Each row is a point on a landscape with many valleys, with its height.
From any point a ball takes the steepest step (drop divided by distance) to one of its 6 nearest points. It stops when none of these is lower. Distance is the straight distance between rows; heights are no part of it.
k_286 (h 96): [ 25.9 -11.0  20.7 -15.1 -38.4  36.8  20.6  -3.7]
k_585 (h 223): [  0.7  26.6  46.5  -3.4 -38.2  20.0  27.3  11.6]
k_563 (h 114): [ -6.0 -54.6  11.5 -30.4 -15.3  30.0  31.3   4.2]
k_767 (h 788): [-28.0  30.7 -36.9 -32.4  45.6 -56.4  -3.2  28.1]
k_526 (h 127): [ 12.7  -6.6  51.4 -20.9 -43.7  35.3  12.2  16.5]
k_528 (h 142): [-14.5 -27.1 -51.4 -10.4  27.5  -6.4   2.4  -5.6]
k_295 (h 506): [ 18.7 -24.0 -49.4   1.7  28.4  -5.8 -52.3 -12.6]
k_358 (h 263): [ 24.5  35.7  11.2  17.5 -23.0   4.9  11.9 -11.9]
k_458 (h 213): [ 26.4  34.7 -15.7  28.1 -14.5 -13.6 -22.7 -27.9]
k_844 (h 115): [ -7.5 -60.7  20.6 -37.5 -15.9  26.5  28.5   5.9]
k_42 (h 241): [ 10.0  42.5   7.8  48.2   1.3 -34.2  -9.2 -19.7]
k_204 (h 7): [ 22.2   3.0 -18.5   1.5 -17.4  23.7   2.2 -18.3]
k_678 (h 367): [-21.5  34.0  67.5   0.0 -27.1   7.4  21.9  25.6]
k_749 (h 592): [-38.7  37.0  41.0  33.2  -5.5   2.7  27.8  17.5]
k_343 (h 594): [-54.3  15.9  36.3  41.4   0.6   7.3  34.4  30.7]
k_548 (h 210): [ 39.9  15.3 -29.8  13.1  -6.2  -6.6 -22.1 -20.2]
k_753 (h 99): [  8.0 -42.6  21.0 -26.2 -23.7  36.6  23.0   2.7]
k_300 (h 246): [ 32.8  23.7 -10.5  20.1   7.7 -24.8 -71.6 -24.8]
k_898 (h 141): [ 17.9  18.4  28.6 -10.3 -34.2  33.6  17.0  -1.8]
k_583 (h 242): [ -2.2  21.9  59.2 -10.6 -41.8  22.0  17.5  18.2]
k_633 (h 230): [ 37.1  30.3 -20.1  25.2   2.8 -23.6 -44.6 -22.3]
k_534 (h 689): [-23.9 -23.6 -45.4  -4.0  51.8 -33.6 -42.7  20.2]
k_982 (h 701): [-32.5   4.9 -40.1 -26.9  48.7 -39.4   4.6  12.4]
k_957 (h 279): [-24.3 -48.6  -1.9 -43.0  16.2   4.1  39.1  -2.4]
k_930 (h 143): [  6.8  38.7  35.4   9.2 -28.9  19.2  23.2  -3.4]
k_624 (h 359): [ -7.6  43.4  36.5  26.6 -22.3   2.7  27.9   5.0]
k_730 (h 191): [-14.0 -42.8 -14.3 -21.4   2.9  24.1  20.6  -8.2]
k_610 (h 648): [ -8.7 -25.3 -51.1  -1.5  43.2 -27.4 -40.5  13.2]
k_781 (h 452): [ 14.2 -26.0 -44.4  -0.2  17.7  12.7 -18.3  -7.7]
k_469 (h 232): [ 36.3  -1.2 -31.2   7.3  -6.1   6.6 -20.0 -20.4]
k_111 (h 352): [ -5.5 -30.5 -29.5 -17.7  15.5   9.7  21.5 -13.9]
k_984 (h 304): [ 36.7   4.9 -16.9   6.4  20.4 -20.9 -85.5 -11.3]
k_709 (h 231): [ 20.9  43.2   0.4  38.4  -9.1 -28.0 -11.1 -20.6]
k_557 (h 252): [ 32.7  26.0  -8.2  22.9  17.8 -33.1 -79.5 -21.1]
k_661 (h 222): [ 23.1 -19.1 -27.8  -9.6  -8.6  28.1   6.3 -23.8]
k_976 (h 265): [ 35.5  10.6 -22.1  15.1  14.3 -22.4 -67.8 -18.3]
k_689 (h 391): [ 30.2 -12.9 -28.9  13.9  21.9 -13.8 -71.4  -9.1]
k_834 (h 97): [-39.4  -0.7 -31.6 -36.6  40.9 -39.8   9.8   9.2]
k_393 (h 225): [ 26.5  35.1  -7.8  28.0   4.6 -25.4 -35.6 -28.0]
k_253 (h 746): [-25.7   2.3 -38.7 -26.0  48.1 -50.8 -21.3  26.0]
k_516 (h 429): [-27.9 -40.5 -18.3 -34.4  22.5  -1.5  35.2 -11.0]
k_43 (h 515): [-21.8  40.5  30.5  48.6  -0.5 -10.1  22.4   8.1]
k_9 (h 154): [  7.9 -33.5  -5.9 -21.1 -14.5  31.4  23.3  -7.7]
k_775 (h 679): [-19.5 -22.3 -47.4 -11.1  52.7 -29.3 -18.5  12.3]
k_398 (h 21): [-65.8   8.9  39.8  36.5   1.7  23.9  11.6  38.9]
k_906 (h 519): [  0.9 -31.4 -44.5 -12.1  21.7   8.0  -1.9 -14.8]
k_430 (h 607): [-32.1  27.2  26.7  60.2   4.4 -13.5  24.7   9.9]
k_447 (h 78): [ 20.3 -23.3  20.6 -21.9 -35.3  41.6  21.3   4.0]
k_805 (h 98): [ 17.3 -36.4  35.6 -29.7 -41.7  37.7  16.8  16.0]
k_108 (h 278): [  2.4  44.3  14.6  38.7  -7.7 -17.7   8.7 -13.9]
k_656 (h 530): [-46.2  29.9  53.9  22.8 -12.5   8.0  27.0  36.0]
k_454 (h 747): [-31.7 -18.1 -22.0 -37.6  29.2 -22.0  35.5   1.6]
k_636 (h 129): [  6.8 -66.5  37.7 -39.5 -31.9  21.5  19.9  27.2]
k_354 (h 368): [-12.4  41.2  49.0  11.5 -14.3  14.3  29.2  16.8]
k_819 (h 161): [ 28.4  19.2 -16.0  10.6 -19.8   6.1  -7.6 -19.2]
k_33 (h 133): [-12.1 -60.9  22.6 -35.5 -11.9  13.8  40.9   6.0]

Two balls start at each pair of points below. Name the first point that both come to, or write never.
k_730, k_844: k_753
k_393, k_43: k_458
k_42, k_108: k_458

For each start below, name the point where the ball stops.
k_709: k_204
k_295: k_204
k_358: k_447
k_957: k_447
k_557: k_204
k_689: k_204
k_585: k_447
k_749: k_447
